Points on a hilly landscape, in no order, each with its height.
A climber steps from a point to whichever of its 2 nearest points has the largest rise for the distance, and stops where none of them is higher. Distance is the straight distance between rows; heights are no part of it.
J_276: [148 130 109 198 142 112 136 148 126 120 198  97 168 157 147 176 154 116
 105  56 138 104 127 139 107 176 106 150 157 137 114 110 124 128 110 118]  height 245
J_960: [123 117 142 154 133 144 123 119 147 218  82 133 151 133 130 141 150 132
 118  78 138 179 110 103 117 165  80 119  94 127 105 104 130  89 184 153]  height 400
J_600: [121 130 165  66 161 141 101 136 112 115 183 142 174 170 105 147 176 108
 123 143 140  81 110  66 148  82  92 100 153 186  86 119 114 165 100 161]  height 121
J_493: [132 111 150 129 111 167 152 168 155 107 111 129 156 155 160 110 170 105
 141  97 142  92 106 113 117 131 104 110 127 175 117 127 115 164  97 133]  height 237
J_857: [143 133  81 133 145  84 138 164 114  99 118 174 159 133 107 124 124 105
 158 140 155  93  95 125 110 149 127  77 124 127 101  67 188 133 131 104]  height 273
J_345: [156  97 149 119 133 112 156 122 104 128 104 116 171 162  94 117 121  83
 168 151 132 124 114  98  96  68 131  73 192  78 108 134 136 107 180  92]  height 381
J_254: [133 142 106 139  86 147  72 105 161 154 178 105 141 104 159 164 176 117
 115 102 129 123 116 155 136 174 110 187  75 183 134  83 100 141  76 188]  height 601
J_720: [ 90 136 111 134 162 145 151 132 144 168 146 154 144  96 123 102 163 134
 122 130 123 150 136 128 114  98 116 142 139 118 144 162  66 118  90 159]  height 376
J_424: [ 78 123 154 120 140 141 137  90  92 123 134 132 170 182 111 157 132  68
  85 144 101 157 168 104 149 104 125 168 142 112 142 112 100 124  99 156]  height 291
J_93: [126 154 139 159 206 125 121 156 122 125 143 138 174 171 197 102 140 180
 124  66 107 154 114 153  87 128 121 144 140 146 129 144 104  86 131 128]  height 507
J_635: [ 54 152 162 144  80 190 111 142 115 134 122 120 109 133 170 133 100 154
  69 102  96 134 180 132 118 110 144 119 100 160 167 134 128 114  94 149]  height 442
J_631: [141 132 100 160 137  79 154 156 110  73  90 157 164 178 116 127 104  98
 135 140 197  88 109 142  82 145 131 111 118 165 128  87 173 181 128 132]  height 259
J_987: [133 111  71 117 155  99  91 141 147 187 143 141 123  84 149 114  99 113
 158 133 145 124 111 168 114 124 145 127 136  92 176 126 171 100 189  92]  height 600
J_513: [ 63 119 147 101 137  96 181 102 140 113 126 152 165 117  64 158  87 127
 164 129 123 130 116 118 157  88 111  75 139 100  92 100 181 109  73 106]  height 536
J_488: [135  99 173 124  96 154 120  87 100  91  76 149 163 179 115 143  79  97
 151 186 126 138 121 126 167  99 108 109 111 123  91  61 188 139 143 136]  height 160
J_928: [113 145 121  92  78 158  99 141 108 130 111 134  78  89 134  94  87 119
 131 147  87 117 130 133 126 122 181 111 118 144 155  80 182 111 128 116]  height 298
J_933: [220 152 101 105 156 117  94 128  81 115 172 122  74 121 145 119 156 126
 115 180 120 103 120 140 162 154 163 168 162 114 134 119 134 136 164 141]  height 648
J_467: [129 177 113 113 109 148  94 125  88 134 126 137 104 118 108 133 149 102
 112 174 128 162 122  83 105 148 142 144 131 146 123  62 147 130 145 165]  height 553
J_475: [140 102 138 159 105 168 178 185  95 158  95 153 186 139 169 158 176 135
  84  72 128  73 121  89 145 203  70 104 106 124 121  98 136 142 106 106]  height 285
J_992: [117  92  70 124 127 178 119 136 131 170 113 123  85  84 117  87 147 115
 148 168 145 190 149 118 142 100 127 178 128 102 138 163  73 126 133 119]  height 143
J_875: [ 96 164 152 151 169 102 170 147  80 140 107 173 162 169 132 109 123 144
  67 103 124 122 125  98  76 148 122 114 129 149 145 135 119 125 140 165]  height 342
J_707: [136 105 138 112 143 131  68 118 178  90 132 120  87 142 131 126 169 146
 117 140 173 135 147 118 173 150 103 125  45 151 111 135 109 163 113 115]  height 271
J_502: [125 190 188 136 150 130 165 133 170  73 176 156 148  86 130 163 120 202
 119 108 160  89 100 132 152 107 135  70 116 173  99 125 131 155  96 109]  height 345
J_323: [ 83 159 165 115 135 165 165 143 175 115 140 125 139 123 157 129 137 179
 124  65  95 136 130 133 125 106 109 111 119 180 117 160  88 112  67 121]  height 582
J_939: [ 74 124  99 177 131 118 176 144 111 166  81 164 137 105 105 137 113 126
  97 118 125 176 145 122 133 160 132 118 114  92 136  85 164  97 129 120]  height 385
J_242: [ 98 111 159 120  86 160 138  97  84 126  82 143 148 154  98 162  47 123
 136 141  79 122 140 144 141  94 123  97 110 143 127  84 154 131 160 141]  height 173
J_856: [ 77 117  98 115 101  70 137  65 162 142 139 130 140  92  90 147  75 106
 168 137 104 135 130 147 154  86 133  94 137  76  87 104 186 108  61 142]  height 495
J_474: [136  77  47  84  78 125 127 136 120 173  87 108  36  68  90 106 107  95
 165 134 146 148 106 124  95 122 162 159 195  69 170 174 173 114 109 135]  height 286
J_26: [ 88  87  81 132  90 113 144 131 151 193  89 119  81  87  77 119 121 109
 156 156 131 193 128 128  91  92 163 145 190  78 162 170 137 110 120 154]  height 302
J_496: [106 171 141  82 175 103 101 127 127 172 161 155 133 108 120  99 115 154
 162 148 119 141 115 121 151  83 120  97 157 125 103 104 146  93 138 139]  height 662
J_180: [143 135 139 159 158  97 212 137  53 104 126 150 152 145 157 110 131 137
  85 125  65 107 142 136  96 139 148 131 163  70 152 164  85  90 147 117]  height 71
J_413: [156 125 104 128 129 136  91 173 152 202 171  92 109  59 145  99 176 133
 124  75 143 157 138 117  86 177 109 155 131 109 170 170 137  90 200  85]  height 520
J_683: [135 113 139 126 114 128  34 146 160 160 163  93  92 103 158 132 164 100
 104 152 169 138 143  91 108 144 148 147 129 103 185 131 119 136 171 137]  height 329
J_43: [161 112 125 143 166  94 150 132  76 109 137 104 123 159 178 113 162 135
  75 128  80 127 138 125  74 150 124 196 148  88 162 176  55 102 113 114]  height 60
J_712: [151  98 199 132 106 128 150  92 109  90  80  97 116 181 117 137 112 103
 106 166 119 112 148  92  94  94 142 101 150  88 147 180  83 158 168 121]  height 198
J_591: [151 123 137 112  87 155 181 115 100 129  76 142  85  72 108  79 102 139
 165 158  83 133 123 129 149 111 143 103 129  98 105 122 128  91 143 106]  height 104
J_794: [127 151 123 129 129 145 121 112 116 147 122 161 146 121 122 141 145 125
 163 133 125 152 110 137 177 136 108 128 110 170  72  45 160 125 104 167]  height 527
J_150: [114  98 153 151 100 158  95 131 174 230 124  86 143 127 122 123 169 122
 143  47 118 184 129 120  76 158  87 112 112 136 124 148 126  87 169 141]  height 438
J_537: [114 128 161 159 100 156 170 145  66 168 117 163 182 125 136 188 143 148
  76  98 108 100 133  71 146 165  72  91 125 109 112  82 138 108 139 123]  height 310
J_970: [143 117  67 110 111 126  33 120 159 153 186  98  75  85 125 139 148 106
 138 182 183 143 148 133 148 140 159 168 115 110 162 136 124 153 117 130]  height 311
J_570: [100 147 113 117  96 123  72 113 169 166 179 107 109  87 115 143 155 123
 130  78 113 142 148 135 132 162 118 150  69 149 122 103 128 118 110 145]  height 546
J_380: [147  71 155 107 139 126  79 123 148  98 110  77 136 197 113 132 172 100
 140 131 117 121 135  84 123 125  95 114  97 130 100 183  68 134 174 124]  height 431
J_630: [ 88 103 145 133 125 179  90 114 111 153  85 121 161 203 132 192 131 102
 109 144 148 154 136 104 169 110  68 164 116 191 115 104 132 177 121 163]  height 244
J_341: [ 95 132 147 125 123  94 160  72 168 126 180  97 133 118 112 162  93 112
 155 110 118 130 157 159 175  71 150 120 173  67 129 176 111 120  76 111]  height 434
J_30: [199 154 169 144 168 134 155 153 111 108 133 142 182 161 159 112 146 162
 133 127 153 103 101 116 102  95 147  83 178 115 123 150 109 126 184 102]  height 424
J_84: [123 121 164 148  81 126 109 103 157 167 179 121 136  78 121 162 120 164
 138  93  93 103 147 152 130 124 115 101  93 118 119 116 130 115 113 134]  height 501
J_589: [ 82 168 142  87 171 126 122 146 116 105 150 139 141 167 116 124 163 140
 110 131 145 124 137  86 129 100 113 131 128 171 108 156  70 155 102 143]  height 136
J_574: [125 105 144 130 173 129  67 123  79 145 136 119 194 225 146 183 145 101
  82 122 135 120 127  88 109 147  83 145 127 158 134  99 126 142 161 137]  height 205
J_241: [ 77 169 121  96 162  71 151  72 103 140 146 156 178 166  84 134  85  86
  79 171 101 146 157 117 144  97 140 176 155 100 144 117 109 115  81 174]  height 317
J_265: [ 69 138 138 124 121 140 112 146  94 150 121 126 130 151 153 114  89  99
  96 140 105 121 141 133  63 124 180 147 112 143 214 124 136 115 168 136]  height 202
J_597: [ 79 118  44  79 147  76 132 114 153 152 103 155  52  69  87 120  66 144
 133 151 110 114 121 138 136 118 140 134 110  95 139 181 143 120  84 105]  height 252
J_12: [110 147 144 138 164 119 179 133 170 131 152 117 168 144 131 149 153 142
 148  49 136 135 110 141 136 125  99 139 151 168  82 124 108 128  73 136]  height 688
J_82: [105 109 150 129  77  78 170  86 163 125 148  99 100  87 104 143 107 117
 168 141 130 120 148 128 162 110 144 104 153  54  97 129 165 136  70 119]  height 465
J_801: [154 158 157 100 107 132 126 152 124  83 103 140  95 123 122  96  80 149
 126 153 129  92 121 138 133 110 159  70 120 147 127 115 176 152 134 106]  height 276
J_362: [153  77 135 107 121 127 113 133 138 125 113 106 170 170 103 107 151  77
 164 133 102  99 117 108  90  95 114  86 132 121 120 160 100 124 180 107]  height 404
J_240: [142 111  33  72  87 115  77 145 115 135  88 120  20  66 121 124  88 112
 143 128 159 120 100 113 126 138 175 164 180 105 139 145 184 148  83 114]  height 269
J_104: [202 187 126 159 125 137 132 133 148 107 160 119 120 109 149 106 149 162
 132 109 132 134 112 175 116 123 165 140 172 175 119 109 133 133 122 139]  height 364
J_348: [141  82  86  97  87 173 171 141 127 158  77 162  83  65  98  29 130 133
 171 163 108 150 120 127 127 111 114 110 107  91 127 188 115  88 132 112]  height 117
J_873: [107 123 167 111 117  97 102  90 166 119 103 115  63 128 100 131  72 151
 123 157 151 127 136 116 107  92 135 114 137 133 134 197 114 159 129 141]  height 230
J_580: [109 177  91  93 177 121 147 162 123  82 156 156 132 139  83 125 137 133
 131 120 132 117 127 104 114 101 123 120 116 170  86 142 120 148 119  94]  height 150
J_766: [149  93 158 156 163 137  64 102 100 134 152 110 210 214 207 165 145  93
 112 145 132 116 109 145 117 146 101 166 124 147 162 104 115 130 140 192]  height 190
J_710: [164 153 107 106 126 113 107 133 177  70 137 121  77 110 105 122 151 147
 130 131 138 100 118 146 163 153 125 130  62 183  89 139 134 176 108 117]  height 294
J_314: [175  95 181 154  70 157 138 125 147  87  89 108  86 142 143 106 133 128
 109 139 134  95 130 106  93 120 134 110 142 115 159 170  95 159 141 123]  height 185
J_367: [ 84  76 158  93  82 142 173 123 163  98  70  98 108 174 113  96 129  80
 198 133 105 179 115 127 174 123 109  63 102 115  87 161 139 109 118  96]  height 137
J_472: [132 142 155 163 137  99 237 106 145  94  90 153 115  74 118 126  82 167
 122 135 120 106 119 142 126 121 146 139 143  85 149 167 104 129 113 132]  height 303
J_25: [143 113  94 143 144 111  89 111 134 149 136 147 128  86 115 125 116 146
 135 179 138  95 132 131 116 115 129 113  96 106 144 121 131 136 164 122]  height 661
J_406: [146 150 189  77 144 171 152 131  89  85 166 161 191 172 114 171 145 120
 127 164 119  78  88  75 169  92  99  77 148 159  81  95 153 159 126 151]  height 111
J_74: [165 146 196 124 152 154 145 111  60 109 142 166 201 203 151 190 152 151
  84 158 134  80  97  86 137 137  76 118 157 165 105  71 156 171 131 177]  height 100
J_13: [108 154  67 136  95 125 107 165  95 140 137 124 125  82 127 132 122  94
 167 131 117 159 114 130 116 146 164 129 124 116 110  31 213  90 122  86]  height 479
J_750: [ 75 101 124 125 124 165  97  92 117 149 115 108 149 168  92 189 135  81
 109 154 125 177 160 103 174  98  95 179 102 135 109 128  82 142  97 149]  height 268
J_358: [ 92  98 108 193  78 184 135 102 128 167  63 136 112  85 126 154  94 136
 108 147 121 197 153 131 156 143 125 122  92 110 147  88 140 103 145 120]  height 348
J_539: [171  90 133 164 106 124 125 108 170 117 111  99 109 126 140 109 102 127
 182 149 137 123 133 174 154 116 146 119 142 111 118 126 154 136 164 111]  height 274
J_698: [122 148 176 152  99 169 148 125  86 159  94 141 159 139 141 166 111 175
  86  84  65 122 130 115 110 132 104  77 103 129 121 101 119  93 172 124]  height 339
J_6: [117 137  77 137 155 104 146 144 116 197 173 129 135  81  97 108 147 124
 112 129 106 132 137 122  74 111 138 148 159  92 167 167  84  86 153 128]  height 344
J_103: [175 126 181 142 157 160 146 148 168  79 156 134 169 122 171 137 163 205
 142  90 130  97  91 132  89 108 110  95 129 166 100 172 104 127 113 106]  height 402
J_414: [114  99 108 132  99 175  69 124 131 167 110  91 155 142 164 166 161 106
 138 110 120 153 107 150 147 166  74 204  85 209 120  87 112 139 124 181]  height 537
J_938: [130  93 156  95 138 113 141 135 154 103 100  99 106 153 129  77 158 103
 186 113 147 181 118 117 158 135 118 119 137 108  83 152 128 120 132  94]  height 124
J_479: [117 156 103  85 100 134  88 149 143 126 157 123  71  90 141  81  97 154
 138 105  95  99 149 179 138 112 172 108 125 169 158 144 162 117 140 100]  height 278
J_121: [143 115  99 124 104 148  72 105 124 137 174  87  92  81 135 159 132 103
 130 162 122 142 156 148 148 156 131 183  63 122 154 114 135 123 162  99]  height 295
J_771: [186 164 163 153 120 162 138 153 129 121 127 115 146 153 132 119 152 152
 144 109 113 144 109 137 111 114 139  97 177 155  97 116 129 131 162 124]  height 391
J_65: [128 124 155 110 161 109  81  96 197 108 104 126  87 131 115 110 113 159
 150 162 175 139 129 123 163 125 107 109 100 124  96 157 130 153 137 125]  height 251
J_733: [ 82 131 136 108 130 154  56 147 123 141 120  92 125 169 154 151  81 110
  88 102 108 154 147 152  73 131 156 165  65 183 181 153 116 136 182 125]  height 219
J_62: [135 126 121 154 140 150  97 159 173 176 152  85 124 110 132 135 147 160
 122  63 133 178 147 132  88 143 113 133 140 129 128 173 108  96 175  92]  height 480
J_376: [178 137  69 152 149 119 159 182 165  99 145 162 132 103 111  76 175 128
 141 137 180 104  94 140 112 169 129 126 128 163 109 134 116 154 131 108]  height 195
J_495: [123  95 211 138 122  94 119  93 177  90  85  98 137 187 113 142  98 116
 124 140 142 119 114  98  88  99 115 109 132 131 132 191  98 167 145 148]  height 212
J_247: [161 171 118 105 144 114  90 111 146 148 145 144 101  86 105  93 134 167
 184 144 128 161 110 154 156 114 131 121 127 143  79  84 174 114 121 161]  height 589
J_862: [170 155 180 145 120 150 169 149 157  82 175 135 161  80 119 172 132 222
 122 108 118  80 104 130 133 125 112  83 125 137  92 157  97 124 122 100]  height 372
J_835: [ 53 137 156  80 134  98  32 134 141 154 140 108  97 178 143 149  72 114
 104 113 129 142 156 125 119 124 152 119  92 160 182 157 149 119 168 134]  height 238
J_462: [ 61 125 127 119 111 135 140 122  64 137 106 152 171 157 116 138  62  95
 107 148  82 101 140 133  90 103 155 104 103 140 180  93 161 121 156 161]  height 187
J_623: [108 117  97 123 161 105  78 129 145  97 178  89 119 149 125 154 159 126
  98 121 121 119 170 115 133 134 106 175  93 123 128 186  53 136  95 114]  height 40
J_799: [ 75 141 100 157 150 112 143 187 120 160 148 152 174 146 144 134 121 144
  73  60 144 111 130 137  61 179 124 117 130 182 154 126 119 121 129 138]  height 383
J_575: [125 132 123 163 119 184 111 133 138 178 139 137 152 116 173 129 155 132
 158  93 133 143 119 180 176 162  95 142  95 178 112  61 157  99 131 136]  height 471
J_956: [159 116 181 142 154 122  80 107 111  82 133 111 164 226 188 129 131 110
  96 142 155 109 136 157 137 140 140 142 140 160 160  86 143 156 137 181]  height 176
J_490: [178 149 145 141  74 168 102 115 135  92 154  85 106 140 126 143 173 140
 144 102  84 141 141 162 166 145 130 155 100 169  74  95 132 136 113 144]  height 337
J_357: [ 70 151  82 165 128  86 114 181 130 159 152 146 115 118 107 135 122 113
  86  84 156 116 143 121  84 158 147 111 125 148 149 120 145 142 131  98]  height 419
J_498: [207 115 165 151 143 129 109 124 173 117 181 115 133  91 142 109 193 163
 138 151 169 112 105 128 131 140 122 128 129 102 105 144 113 147 127 149]  height 556
J_497: [104 178  79 111 120 109 116 154  82 139 129 116  96 115 106 157 119  75
 119 132 114 186 126 123 113 154 171 166 119 143 129  72 168 114 152 105]  height 512
J_209: [139  96  38 114  89 110 159 145 101 169 102 130  69  34  78 117  76 134
 177 132 104 148  95 150 118 112 165 142 189  43 131 163 181  87 112 113]  height 270
J_128: [160  94 112 114 185  96 105 104 144 101 135  98 136 152  85 122 165 111
 164 159 134 150 114 108 130 104  94 163 122 123  87 169  65 138 160 141]  height 467
J_261: [153  89 146 137  81 144 112 100 130 124 107 116  74  95 139  94 120 125
 104 159 114 100 149 132 127 134 140 149 108  75 177 164 104 138 131 138]  height 171
J_964: [178 163 206 155 142 123 167 102 102  76 150 150 185 147 146 149 132 170
 104 136 135  83 110 119 134 133 119 101 143 133 110 102 136 144 121 163]  height 88
J_326: [151 137 158 128 102 131 221 139 101  92  86 163 157  97 119 111 118 142
 148 129  95 108 114 125 136 146 136  86 128 116 104  95 131 106 136 104]  height 93
J_243: [136 140 162 137  99 156 139 161 103  95  96 132 131 126 159 114  68 166
  97 118 138  80 161 151 139 112 169  72 129 121 166 140 148 133 158  88]  height 254
J_521: [ 81 134 161 138 105 215 104 135 152 148 133 137 134 118 150 134 121 183
  85  99 115 131 145 128 127  83 112  88 118 164 125 170  86 114  95 123]  height 504
J_689: [146 128  98 173 105 138  78 123 138 135 185 111 137  95 143 186 121 133
 111 110 102  94 150 175 140 161 131 144  62 143 154  95 146 136 158  90]  height 280
J_881: [114 136 116 153  76 192 123 142 100 153  86 133  89  74 159 131  75 141
 126 132 125 166 149 159 155 135 156 114 119 111 163  60 168  99 157  93]  height 321
J_706: [161 132 156 120 195 145 144 141 124  73 145 159 183 167 150 121 126 149
 133 189 175  84  94 132 130  75 146  73 146 140 146 154 117 165 157 104]  height 462
J_775: [150  86 103 132 144 156 151 115 110 108 112 153 184 135  90 164 130 118
 144 171 135  93 119 119 137  98  92 111  92 141  94 133 115 166 147  94]  height 544
J_665: [157 182 132 156 130 121 188 104 152  92 110 119  99  96 153 103 110 151
 133 123 149 128 112 164 128 119 169 168 187 130 136 139 109 140  90 140]  height 334
J_177: [ 97 137  70 133 116 106  99 179 131 166 133 142 122  98 117 116 151 114
 135  90 155 137 119 119 113 179 130 108 106 118 137  57 185 105 140  85]  height 452
J_33: [127 148 184 132  88 164  93 108 127 199  93 128 132 127 124 153 135 165
 106  98 103 169 130 101  92 173 109  93  89 118 116 101 147  82 200 127]  height 368
J_397: [118 122 171 123 165 108 198 117 140  83  79 138 102 140 138 105  98 153
 123 134 133 117 134 139 139 130 123 123  95 121 142 164 119 124 131 111]  height 272
J_21: [165 139  83 190 130 133 175 180 153 104 162 165 166 119 154  88 155 140
 102  99 187  79 111 153  75 184 115 132 139 164 146 126 105 141 108 126]  height 210
J_202: [145 135 127 116 183  88 132 134 104 151 132 132 103 110 144  84 160 112
 163 131 155 167 139 101 184 149 130 135 161  51 107  91 168 100 135 114]  height 102
J_460: [179 122 117 115 142 130  37 141 149 131 155 113  87 137 175  95 163 133
 120 166 175 120 112 113 142 122 164 147 166 126 192 159 105 142 143 161]  height 352
J_322: [158 110  94 105  97 121  89 151 135 209 159 105  95  51 153 100 105 117
 137  91 153 117 115 136  90 174 153 140 135  90 200 175 169  83 209  87]  height 557
J_882: [137 115 100 125 132  86 138 151  95  80 104 140 159 198 148  67 111  53
 141 163 178 113 112 149  94 144 163 134 131 169 155  84 143 165 117 173]  height 242
J_342: [130 124  93 107 109  81 149 133 173 122 180 110 133 103  70 122 177  97
 174 102 128  95 141 132 119 143 112 127 113 119  80 136 122 153  75 132]  height 172
J_283: [ 87 134 103 100 157  89 167 124 119 131  94 148  83 115 101  89  96 133
  99 138 115 129 140 120 112 118 146 130 111 128 155 171 118 125 115 126]  height 275
J_606: [ 77 122  63 159 121 104 158 114 141 202 155 138 132  82  58 149 117 129
 142 149 133 169 136 119 104  82 153 141 168  60 148 166 106 115 114 148]  height 320
J_463: [119 171  80 183 121 111 134 119 129 133 186 118 165 123 130 196 112 125
  96  86 113 120 137 173 113 167 132 162 121 135 144  90 115 127 112 123]  height 262
J_37: [144 165  95 113 189  63 162 134 138  84 123 164  96 110 119 106 109 147
 133 149 162 103 105 138 133 155 135 120 142 124 111 104 163 145 118 112]  height 293
J_59: [145 138 143 136 163 149 132 130 132  66 140 128 135 160 158 117 123 139
 112 180 176 104 136 148 116  77 160 151 156 146 166 150  92 174 138 133]  height 422
J_697: [161 112 137 142 145 108 136 153 153  72 106 113 139 182 164  92 157  85
 161 133 173 124 110 127 132 145 141 140 145 158 129 106 112 164 104 156]  height 233
J_158: [ 68 142 178 155  62 168 127 101 136 133 112  96 121 150 135 174  71 132
 113  80  95 156 144 166 138  98 136 131 123 166 141 129 139 120 118 134]  height 397
J_81: [ 97 111 154 131 124 131 110 153 120 123  76 118 143 204 146 108 148  79
 116 123 157 159 136 103 119 131 132 139 147 138 154  98 131 146 128 149]  height 253
J_130: [107 114 104 137 105 234  96 160 131 186 116 129 156 115 191 143 186 123
 118  78 120 170 122 131 154 179  78 177  82 197 126  83 133 114 129 143]  height 478
J_889: [112 171 144 164 169 128 133 122 158 131 140 119 180 180 173 140 127 170
 138  55 133 155 113 176  98 110 115 154 167 184 122 140 104 124  88 155]  height 588
J_778: [163 113  73 123  94 119 132 171 180  97 159  98 115  78 107  79 188 110
 171 113 165 129 122 132 122 139 137 139 129 143  97 117 140 142  92 125]  height 182
J_601: [ 89 167  92  74 181  82 160 100  60 132 149 160 135 147  89 138  85 101
  92 156  66 136 151 135 139 114 140 162 123 116 128 132 106  90 118 132]  height 343
J_255: [147 145 149 164  73 190 100  96 152 125 150  80 124 133 152 163 131 151
 130  71  70 139 141 180 133 120 133 153 135 177 118 122 124 107 100 138]  height 362
J_969: [131 132 144 111  89 164 171 193 119 149  73 154 170 158 151 104 180 126
 124  68 126  89 110  78 133 167  92  73 106 164 105 109 140 132 121 101]  height 261
J_930: [126 155 100 105 135  99 140  81 103  94 149 129 142 153 102 158 107 100
 130 146  71 108 150 150 142 121 130 158 105 144 105 119 107 123 117 143]  height 371
J_729: [ 94 110 149 132 133 149 168 115 126 153 131 128  89  99 126 110 148 164
 101 132 118 152 162 107 153 107 131 137 151  75 149 191  90 105  98 125]  height 417
J_790: [124 138  60  97 105  71 170 102 111 162  88 135  56  87 112 140  56 130
 164 116 112 132 105 166 139 139 163 172 197  69 143 158 168 108  94 141]  height 258
J_780: [104 141 123 112 123 107 180  75 158  87 163 116 163 140 117 141 115 112
 151 135 103  95 131 168 154  83 131 127 130 134 112 147  97 150  78 128]  height 401
J_616: [147  96 116 138 143  87 173  91 140  75 109 105 114 138 119 123  95  91
 179 157 127 135 131 173 174 106 147 156 167  89 102 133 142 137 111  86]  height 256
J_336: [ 74 143  82 147 145 101 155 160  80 173 120 166 156 108 127 158 125  82
 117  99 102 151 123 125 126 195 119 120  87 121 135  44 171  83 139 109]  height 418
J_458: [154 125  99 201 127 133 163 162 113 112 164 137 198 182 180 133 154 121
  94  85 135  72 107 164  77 177 108 139 163 173 146 113 110 137 113 136]  height 228
J_115: [151 132 139 158 167 175 160 180 127  85 140 150 188 157 181 116 148 193
 117  61 127 108 112 172  98 126 112 117 129 173 133 155 101 118  96  91]  height 443
J_396: [ 88  93 157 108 140 168  58 138  94 167  80 118 195 227 162 177 139 115
  81 115 146 162 128  77 121 129  57 152 117 180 144 139 105 164 141 171]  height 223
J_291: [ 75 138 139 124 149 112 164 144  99 128  46 156 117 171 117  94 121 131
  82 133 130 152 158  76  95 146 146 122  96 121 158 154 119 142 132 140]  height 306
J_544: [165 128 140 117 190 132 154 138 122  62 117 151 161 160  93 137 136 112
 151 183 176 130  97 105 152  89 134 104 133 124  98 135 126 159 159  96]  height 499
J_861: [138 108 144 143  73 178 112 130 150 137  89 115  78 110 174  85 107 130
 170 147 142 154 141 163 174 121 144 109 127 109 139  91 153 110 132 110]  height 297
J_36: [140 186 130 114 153  98 165 138 139  85 154 186 137  79 106 123 105 188
 143 158 163 106  85 145 163 113 145  95 130 155 100  86 147 141  91 132]  height 316
J_328: [151 124 104  98 138  62 145  62 120 120 102 130  76 130 119 122  64 100
 162 167 115 138 125 159 170 127 145 169 174  61 124 120 151 112  88 131]  height 243
J_907: [146  92  92 138 100 136 114  96 160 170 123 119  66  56 126 117 120 133
 130 161 159 150 158 117 158 136 131 190 139  77 159 171  85 132 115 140]  height 156
J_347: [139 104 123 101 189 106 113 139 101  83 149  96  94 148 180 109 157 148
 108 120 104 142 151 114 134 123 123 199 140  92 144 208  59 131  95 109]  height 50
J_686: [ 98 120 170 134  93 135 155 114 129 179 150 117 100  87 110 126 113 166
 137 109  75 136 156 135 156 123 118 100 140  78 115 154 126  76 122 133]  height 461
J_517: [156 118 152 136 175 144  79 120 125  82 158 121 126 166 198  91 169 134
 111 198 177 135 119 132 141  89 161 176 163 115 166 154  73 151 101 178]  height 384
J_416: [176 109 153 145 157  99 123  87 129 128 155  99  99 122 139 109 182 136
 145 144 145 144 139  99 145 143 116 158 140  80 101 155  89 133 134 151]  height 511
J_807: [ 92 116 160 112 153 100 134 116 149 152 130 141 157 144 108 126 136 123
 148 124 119 117 123 115 151  95 104  73 142 110  99 109 149 116 128 127]  height 590
J_289: [141 126 178 158 113  99 242 141  71  99 111 123 171 127 103 141 111 125
 123 110  67 110 122 116 127 138 135  85 163  75 121 137 115  84 163 101]  height 82
J_77: [177 168 152 137 103 112 120 101 144  71 141 110 116 117  97 155 157 141
 118 101  94  88 134 145 131 172 125 121  92 189  79  83 154 175 118 147]  height 315
J_760: [142  81 145 143 136 127 122  85 120 109 105 137 135 145 103 139 130 106
 129 176 139 106 156 104 140 131 102 113  86  86 119 131 112 137 156 118]  height 595
J_453: [239 129 124 143 135 114 103 120 142 138 195 127 101  63 130 127 168 166
 137 163 148 101 121 134 153 156 153 143 165  83 136 125 138 154 155 145]  height 598
J_896: [113 144  88  83 129  93 127 131 129 110 197 128 128 111  55 142 146 104
 133 133 105  69 125  94 103 108 129 121 109 158  96 144 103 160 114 113]  height 162
J_984: [ 99 124 149 134 163 115 118 160  89 116  75 135 156 222 136 124 131 109
  69 119 176 152 178  80  88 167 137 131 103 110 174 132 119 144 163 144]  height 277
J_163: [104  74  64 103 111 150 134 117 117 171  91 153  78  56  87  87 114 127
 124 185  86 157 137 125 107 103 130 150 107 101 169 181  94  97 149 136]  height 130
J_435: [139  98 154 105 162 100 148 118 140 130 129 100  73 119 110 120 146 119
 173 130 188 177 140  91 192 136 110 139 172  46  76 161 147 132 120  98]  height 113
J_459: [130 121  48  85 138 103 121 140 124 134  63 170  44  31 112 115  75 165
 151 143 157 127 101 117 121 127 135 142 148  99 115 157 182 141  85 102]  height 255
J_546: [109 159 135  88 121 106  35 127 152 117 141 106  68 129 122 132 100 136
 124 121 106 113 141 139 145 111 149 103 100 172 146 140 167 134 161 126]  height 257
J_781: [116  75 172  72  79 136 147  90 114 107  65 137 121 166 101 106 111  84
 169 152 100 131 115 110 144 116  93  86  93 124  65 107 163 120 122 118]  height 148
J_675: [175 198  99 108 127 109  93 108  89 119 165 130  90 120 121 132 148 112
 109 190 131 157 125 124 163 133 178 170 154 134 131  76 143 141 121 156]  height 599

Where does a climber stop that starts at each point below?
J_697 => J_12
J_766 => J_496
J_778 => J_25
J_472 => J_25
J_683 => J_25
J_26 => J_254
J_539 => J_933
J_180 => J_12
J_875 => J_933
J_969 => J_25

Call two points neighbours if one is among the 2 nearest of the other. Go from one point of each pair to the other, from neighbour to neighbour, staying as high as possible. Name the lowest point that can't be avoided.
J_291 and J_12 => J_697
J_254 and J_25 => J_397
J_933 and J_496 => J_345
J_254 and J_496 => J_575
